Points, in no order, along strands that fork and pass close to each other.
Points whose rows are less than 55.6 apart are linked; no others are. Some points are linked to none.
rore: [  3 -16  28  19  17 -13  33   6  -5 -10  -4  -7  21  -1  13  34   1 -17
  -5  -2 -23 -16]
Tus: [ -8  -9 -16  23  20   3  10   5   4  -2   2   9  -6  -9  -3   1   4  16
 -15  -9 -15  -1]
vemu: [ 14  18  11   8 -12   0  18 -10 -29 -14  14 -35   3  20   7   1 -15   7
 -37 -12 -24  11]
Sipe: [ -7  10  16   9  17  -1  20   4 -16  16 -19 -21 -16 -16  -8  13  13  -3
  -7   3 -23  -4]
fofi: [-27 -27 -33   3 -36 -12  -3 -19  24   1 -11  11   7  14  -8   7   0  13
  23 -11   5   1]
rofi: [-17  11  12  -5   3 -19  19   3  -4  -9 -13  17   8   7  -6  18 -23   4
  14  23  14 -16]
Zupop: [-17 -15 -10 -10 -16  -7  -4  -8  30   7  10   7   5 -12  -3  11   6 -16
  11  19  33  -4]
gibo: [-22  14  16  12  14 -17  21   8  -6  13 -11 -10 -17  -5  -9  12 -10 -10
 -10  29 -11   0]
lali: [ -2  22  10 -12   2 -12   5  17 -23  -2  -8 -21  -5  25 -15 -12 -11 -13
 -10  19  -6  10]
bop: [-16 -27  -9  16  16  -3   8  -5  14  -1   2  15   1   3  -3   8 -11   5
   2  -7   9 -20]
pom: [-20   0  -6  -2  19   3  12   9  18   1  11  19   6  33   2 -14 -27   5
 -12   6  18  -5]
mife: [-38 -18 -31  -5 -29  -9  -6 -17   5  -3 -15  22  13   5  -3   2  -4   9
  26  16  23   4]
vun: [ 13   5  20   0  -3  24   7   5 -36   6   5 -30   9 -34  15  14  15 -10
   2 -17 -10   0]
gop: [-12 -10   3 -15   0  -2 -27  -1  45   6  15   6   7   7  18  -3  21 -14
   4  20  24  -2]
lag: [ 13  -2  -6  -2  13   5 -24  -1  14  31  -3 -18  -6 -17   0 -10 -17 -16
 -12  12  -9  20]
Ninim: [ -4  -6  -3  31   5   5  -8   5  12  -5  15   4 -13  33  -2 -16  15  -2
  11 -16  -3 -14]
guzag: [ 15   4  -6  15 -11   7  -7 -11   2   4   7  18  14  -1   4   1 -49  19
  12 -22   7  -4]
disiz: [ 15 -15  -2 -13  10  10 -32   2  28  18   8 -14   9  -4   9 -11 -22   0
 -25  -9 -14  19]
moz: [ 24   3   4 -11 -16 -14  -8  23  -3  -7 -19  -4   3  -1 -25  10   5 -13
  26   5   6  -4]
Vug: [-29  -7   0 -34 -21   3  -3  -2  55  -1   9   8  27   8  -6  -8   3  14
   4   3  31  11]
Tur: [ 15  17  12  -2   0   6  33  11 -21 -13 -20 -12   2  14   1  16   2   2
  -5  -4 -21   6]
senu: [ 28   5  -6  17 -41 -15  18 -11 -22  -7  14  14   5 -18  13  13  -2  -1
 -20  -8 -10  13]
mupo: [  8  17  28   5 -29 -18  12 -10 -13   5   3 -32   7  13   8   6 -34  -3
 -22  -4 -20  12]
Bape: [ 20  16 -13   6   4   8   7  -5 -13   6 -14   0  -4  -4  -4   0 -29  13
 -17  -3 -18  18]
Rolov: [ 29  -6 -14  -7   5  17 -20  -5  28  -6  16  -1   9   5  21  -3 -19   6
 -12  -9   4  20]
zuvid: [-10   1  -2   0   3  -7   0  15   8  12  15  -4  10 -15  -6   0 -29 -14
   7  12   6  12]
Poniv: [ 10  -2 -13 -14  17  23 -30  -6  23   2   4   6  11  16  31  -6  -8  -4
  -5  11   9   8]
Gimo: [ -1  11  20 -28   6  24  -3   3 -37  13 -14 -16 -14  -8  10  -8  11  -4
   7  -6   7  -5]
zosu: [-15  -9  29   6  -8  -8  -6   8  -4  -5  10  -3  -4   7   0 -10 -15  12
  -3  -9  14 -14]
rabes: [ -2 -14  35  -2   4 -11   4  22 -17 -18   6 -17   6  -4   2  12  -4   6
 -15  -6   5 -13]
tidev: [  3  19  -8 -23  16  38 -11   1 -29  -1   0 -23  -9  -2   0 -18   1   2
  -3   4  -1   9]
tiz: [ -8   9 -13  21 -21  15 -18   5   8 -15  10  -4  -3  -5   0  -9  22   9
  17   0   0  14]
neda: [ 10  -6   8 -13  -2  -4  16  19 -28 -16 -20   4  17   5  14  23 -22   4
  -8   6   9  -6]
Gugot: [-20  -4 -33  16  -7  13 -29  -4  21   8 -23  29  12   0  16  -9   8  10
  11  11  -4  11]
nur: [ 19  22   9   1 -11  -6  37  -1 -13  12 -10 -35  -3   2   3  12  21 -13
 -28 -17 -43  13]
Berem: [ 14  37  -5   2   4  16  -1 -14 -20   9  -4 -28 -13  -4  -7  -8 -19  18
  -8  -6 -20  18]
miz: [-24  -5 -27  -2  -9  16 -27 -12   7  -4 -24  19   8   4  -3  -7  26  20
  36   1  -2  -1]
Riba: [ 10  -7  -2   2  -8  12 -16   7   0  36 -28   2 -11 -14  -7 -13  26  -6
  11 -16  -9   2]
vunuf: [-14 -19  -2  16  12  -9   0   6   8   2   1  20  -1  20 -14  -6  19  -6
  16  -6   5 -27]
sur: [ -6  22  -7  -2   9  -1 -11  17  -5  13  -3   5 -13  17  -9 -17   1 -12
   5  20  -2   8]
Gubur: [ 22   8 -22  15   3  11   0 -15  -7   2  12  22   4  -4  12  -4 -26  13
 -14 -13  -9  11]
gata: [  2   2 -18  28  -2 -13  32   4  24  -8  27  11   4   1 -10  19 -20  -5
  -1   0  -1   3]
Liriv: [  0   6 -17  14  23   9   1  14   6   3 -15  17 -10  13 -11  -5  -9   1
   0   0  -9   1]
ris: [-27 -13   0 -53   7 -10  -9 -18  44 -11  13  20  24   9  -3  -8   9  12
  23   5  35  -2]
lenu: [  9  11   4 -13  17  -4  -5   8  -2  -9   2  16  -5  29 -18 -13  12  -3
  38   5  14 -18]
ror: [ 29  14 -26   7 -31  10 -10   2   8   6 -12  13  -2 -13  10 -18  23   1
 -10  -8 -18  29]
digi: [-21 -18   0 -17  26 -16   0   9  -6  -6  -5  17   5 -17 -12   4  17 -25
  19  21  21 -13]
zifi: [-13  12  -6 -14  -3  13   0  -4  44   8  23  -9   1  11   8  -8 -27   5
 -17  19  28  25]
zova: [ -5   3   8  15   3 -16  21   0   5  -2  10 -18 -11 -15   2  26 -20  -7
 -21  26   1   7]
tiv: [-10 -20   8 -19   1   0 -21 -12   3 -11  -3  18  -1  -4   1 -10  29  -6
  24   5  18 -20]
dal: [  1  10  -4  20   7  19   3  -1 -18  -5  28 -21 -11  -5   4  -7   4   1
 -12   2  -3   8]
bino: [ -7   3 -11  22  -9  -6  12  -4  12 -22  20  -3  -3   0  -9  19  -2   0
  10  12  23  -7]
dogi: [ -3 -14  15 -25  19  -2 -23   3  14 -11   3 -12 -14  18   8 -20   4   1
 -25  12  12  -1]
Miviv: [  1   3   2 -14  -6  -7  11  14 -13   1  -6   3   9  14   7   2 -39  -1
 -16  13  15   5]
Vava: [-11 -11   1  -3  23 -11  -7  30  -2  12   2   1   6 -16 -10  -2   3 -27
   0  18   2   2]
moba: [-11  -2   3 -20   8  24 -14   3 -27   9 -21  14  -8 -11   0 -19  14  11
  18  -5   7  -9]
nul: [-15 -10  -9 -20  -4   7 -18   7  -6  -6 -27  23   4  -1   1 -11  -2  12
   4  11   8   0]
Vam: [-30 -13   2 -10  -5 -22  17 -18   3 -12  -1  19  10  11  -7  17  -9   1
  23  13  29 -27]
veg: [ 11  23  18  -2   4  16  22 -17 -34  24  -6 -30   5 -33  16  12   8 -14
 -12 -22 -33   4]
vabi: [  8   6  -4  14  15   2  21  -7  12  -5  -4  -8 -32  -7  -1  16  -8   7
 -23  25   9   5]
Popo: [-11  -7  12 -29  33 -10   2  12 -28 -14   9   7  -5  -8  -2 -12  24 -19
  -1  17  14 -10]
didi: [ 37  -5   9   1  14   2   5 -13  14  13  -3 -14 -23  -6  -5   3   4   2
 -16 -18 -17  -3]
seg: [-20  16   5 -15   2  -5   3  10 -20  -4 -25  21   1  -4  -8  -8 -13   6
  11  19  14  -4]
zele: [  5  10  -5   8   8   9 -11   5 -19  27  -2 -18  -8 -36  -7  -1  -2 -17
  -1  12 -16  18]
Diz: [ -1  -4 -12  22   3   0   6   9  16  -5  25  10  -5  40   3 -15 -12  -6
  -9  -7   4  -3]
mugu: [  2   5  11   9   6  11   5  -3  -2  -5 -23   7 -21   4  -7   0   5  25
   8 -19  -2 -20]
setur: [-12   5  -9  22   0  11   6   3   1 -16  27  -4 -16   7   5  -3   8  -4
  -7  21  15  -4]
Rog: [-17  -6  11  -2   7  -8  11  -3  -1 -23  28  11  12  12   0  12  -6 -13
  27   6  30 -31]
rusut: [  9   7  -2 -23   7  -4 -10  25   4 -17  -6  15  10  12 -23  -5  -1 -13
  28   9   4   2]
Veva: [ 23  -7 -15  13 -33 -14   5 -15  -2  -6  -9  16   6  -6 -13  12  15  12
  18 -38 -20  -6]
raz: [ -4  -7  21  10   0 -15  23  20 -16 -12 -16   5  35   1  18  30 -12 -11
   8   4  -9  -9]
laziv: [-24 -18 -32   1  -6   4  -6 -18 -10 -10 -11  22   0  -4  -9  12   7  18
  29   9   9  -8]
gof: [ 20 -10  -1  11 -26 -20  -4  11   0  -3 -12  -2  11  -7 -23  12  20  -3
  28 -24 -10  -7]
let: [  6   7  17   6  -9  -5  24  -2 -22   6 -13 -34 -12  15   4   1   7   4
 -45  -5 -23   2]
giv: [-15  -3  -2  -5 -19 -19  21  -2  31 -16  22  -7   5   3 -15  21  -5  -4
   8  19  39   0]
zuko: [-10  26   0   0  13  24 -14 -16 -16   0  12 -37 -19  -5  -8 -19  -8  10
 -17   6  -8  12]
kelos: [ 22  10 -11  37 -10 -13  14 -13  10  12   9  12  -4   5  -8  12   9  -7
  12 -12 -17  -7]
fafog: [-26 -36  -7 -37  -2 -17 -21 -20  22 -11  -2  12  19   2  -7   8   1   5
  28   2  21  -9]
besab: [ 19 -11   4 -10  27   7  -1   2   5   1  -8 -17 -27   5  -4  -8  14  -6
 -24   5   4  -2]
ruzel: [ 19   2 -25  25  -6 -19  20  -7  22  -6  20  21  -8   8  -7   8   4   4
 -13 -12 -19   4]
Lal: [ 36  16  16   8  -1  -5  12 -20  -1   7   1 -13 -21 -21 -13   1   3  14
 -14 -30 -34   7]
fupep: [ 10  32  -6  -4  -2   5  30  10 -13  15 -14 -31 -10   1 -18  -6  17   0
 -18 -30 -44  15]
fon: [-17  -5  17  -6  13   0  -4 -10 -11  -7  -7  12 -11  -3  -1  -3 -10  28
  10  -5  17 -27]
pil: [ -5  -2   9  -8   2  -7 -28  11  18   1  21   0   0  19   0 -18  28 -30
  12  17   6   0]
led: [ -4  -5  -5  20  -9  16 -21  17  -5   3  19 -13   6 -11   4 -22  24  -5
  11 -17 -12   9]
bafa: [  0 -24 -15  13 -40 -22  -1 -16   8   2  -4  17   9   6  -5  -3  -3  14
  18 -35  -3  -5]
lod: [  5  -9  20   4  -7   3   5  11 -31 -18  -5 -16   4 -28   9  14   7  10
  -2  -8  -1  -5]
vunif: [ 26   1  25   3 -12  -1   5  -8  -5  -6   8   3  17   3  15  14 -43  11
   3 -27  -1  -7]
vedid: [  5   6   6 -18  24   2 -19 -11  31   1  -5  20  -9  19  -3 -13   1   3
  24   9  15 -18]
Mas: [ 29  26  -9   7   9  11   9  -4   0  19   3 -12 -12 -15 -17  -4  11   6
  -5 -27 -39  22]
bozes: [-28 -21   1 -30   5   0 -45 -19  17  -9  -1  17  14   6  13  -6  24  15
  32   2  16 -14]
Nopi: [  3   9  12  -7 -20  -9   7  -9  -5   8   7 -18  -3  11   7   1 -48  -3
 -26   8   9  14]
dem: [ 29  -6   8   0 -22 -13   7   1  -2 -18  12  -3   8   2  11  10 -29  16
 -22 -21   3   7]
nakim: [ -4  -9  15  10   6   4  -1   7  -7  18 -15  -9 -14 -30 -15   4  23  -2
   5 -10 -10 -14]
Nakes: [ -4   4  17 -31  27  13 -29  -4  14  -2  -6  15  -9  24  14 -23  14   6
  -5   9  11  -9]
zepe: [ 10  -4  20  28   6   2  34  -7 -25   8   1  -4  11 -17  23  26  11 -15
 -14  -4 -29 -11]
Nel: [ 14 -14  -4   9 -33  -5   8 -10 -21 -19  14  12   7  -7  21   4 -16   5
 -19 -12  13   2]
Zivu: [ -6  -3 -11 -12  36  25 -30   4   8  -4   3  14   7  20  24 -15  18   4
   3   2  -4  -3]
zeve: [-10 -18 -18  13  -7   0 -24  -9  12  26 -26  14   4 -25   2  -5  16   2
  10  -2  -7   0]
pes: [-13   0  13 -34  32  -2  -9   0 -11 -19  -5  18  -5 -12   0 -19  42  -4
  15   6  19  -8]
gaz: [ 21   6 -17  16 -42 -17   2  -1   0   4  -3  15  -6  -8  -1  -8   5   6
 -17  -8 -13  16]
difef: [ 25  16   2 -17  -4   2  16  19 -21  -8 -22 -22  -8  14  -7   1  14 -13
 -15   8   2   5]
Pakud: [ -1 -19   2   3  -9   4 -27  16  -3   3  11  -3   4  -7   9 -22  27 -22
   9   5  10  -1]
dasi: [ 19   2   0  33  -5 -14  25  -2  -8   9   6   4   1 -19   1  24  10 -18
  -3   1 -16   3]
zogik: [-27 -14 -10  -8   3   7 -20  -4  45   1   6  18  21  14  10  -1   6  14
   2   9  16   0]
Masep: [  4  22  -4  14  10  25   8 -20 -29  39  -2 -25 -13 -29   4   3   8 -12
 -12  -3 -26   7]
tozab: [-16  -1   7  -3   0  -8  -2  18 -13  -2  28 -33   5  -9  -8 -10 -31  -9
 -20  12   3  13]

A fork is a point with three links, a tip a point with one. Leave the first point through the second and follow the links. Name the first fork or tip that comes.
zuvid, Vava -> gop
Tur, difef -> pom
vabi, zova -> Nakes
mife, laziv -> vabi
zogik, Vug -> tozab

Follow the links from the first point to the second, and from the first to the third. Name the last point that the two ways share.
lod, rusut, besab -> Nakes
rabes, Riba, dasi -> Nakes
nur, zogik, nul -> bino
fupep, Vam, tiv -> bino
pes, moba, vunif -> zuko

A fork is a point with three links. Follow the links from the first point to the second and name the forks in between, in order.
Vava, vemu -> gop, bino
fupep, vun -> Nakes
bozes, ror -> gop, bino, zuko
dem, Zupop -> zuko, bino
lag, tidev -> Nakes, bino, zuko
Rolov, Zupop -> Nakes, bino
Bape, Rog -> zuko
Mas, Gubur -> bino, zuko
rusut, led -> Nakes, bino, gop

Name the points in between on the shortest way along the links from the first point to the second, in order.
dal, besab -> setur, bino, gata, ruzel, kelos, dasi, zepe, rore, raz, neda, Miviv, Nopi, mupo, vemu, let, nur, fupep, Mas, Lal, didi
zele, let -> lag, disiz, Rolov, Poniv, Zivu, Nakes, dogi, besab, didi, Lal, Mas, fupep, nur
tozab, Nel -> zuvid, Vava, digi, Popo, pes, tiv, bozes, fafog, ris, Vug, zogik, gop, Zupop, giv, bino, setur, dal, zuko, Berem, Bape, Gubur, guzag, vunif, dem
zeve, mupo -> Gugot, miz, laziv, mife, fofi, bafa, Veva, gof, moz, rusut, lenu, vedid, Nakes, dogi, besab, didi, Lal, Mas, fupep, nur, let, vemu
Tur, pom -> difef, lali, sur, Liriv, Tus, bop, vunuf, Ninim, Diz
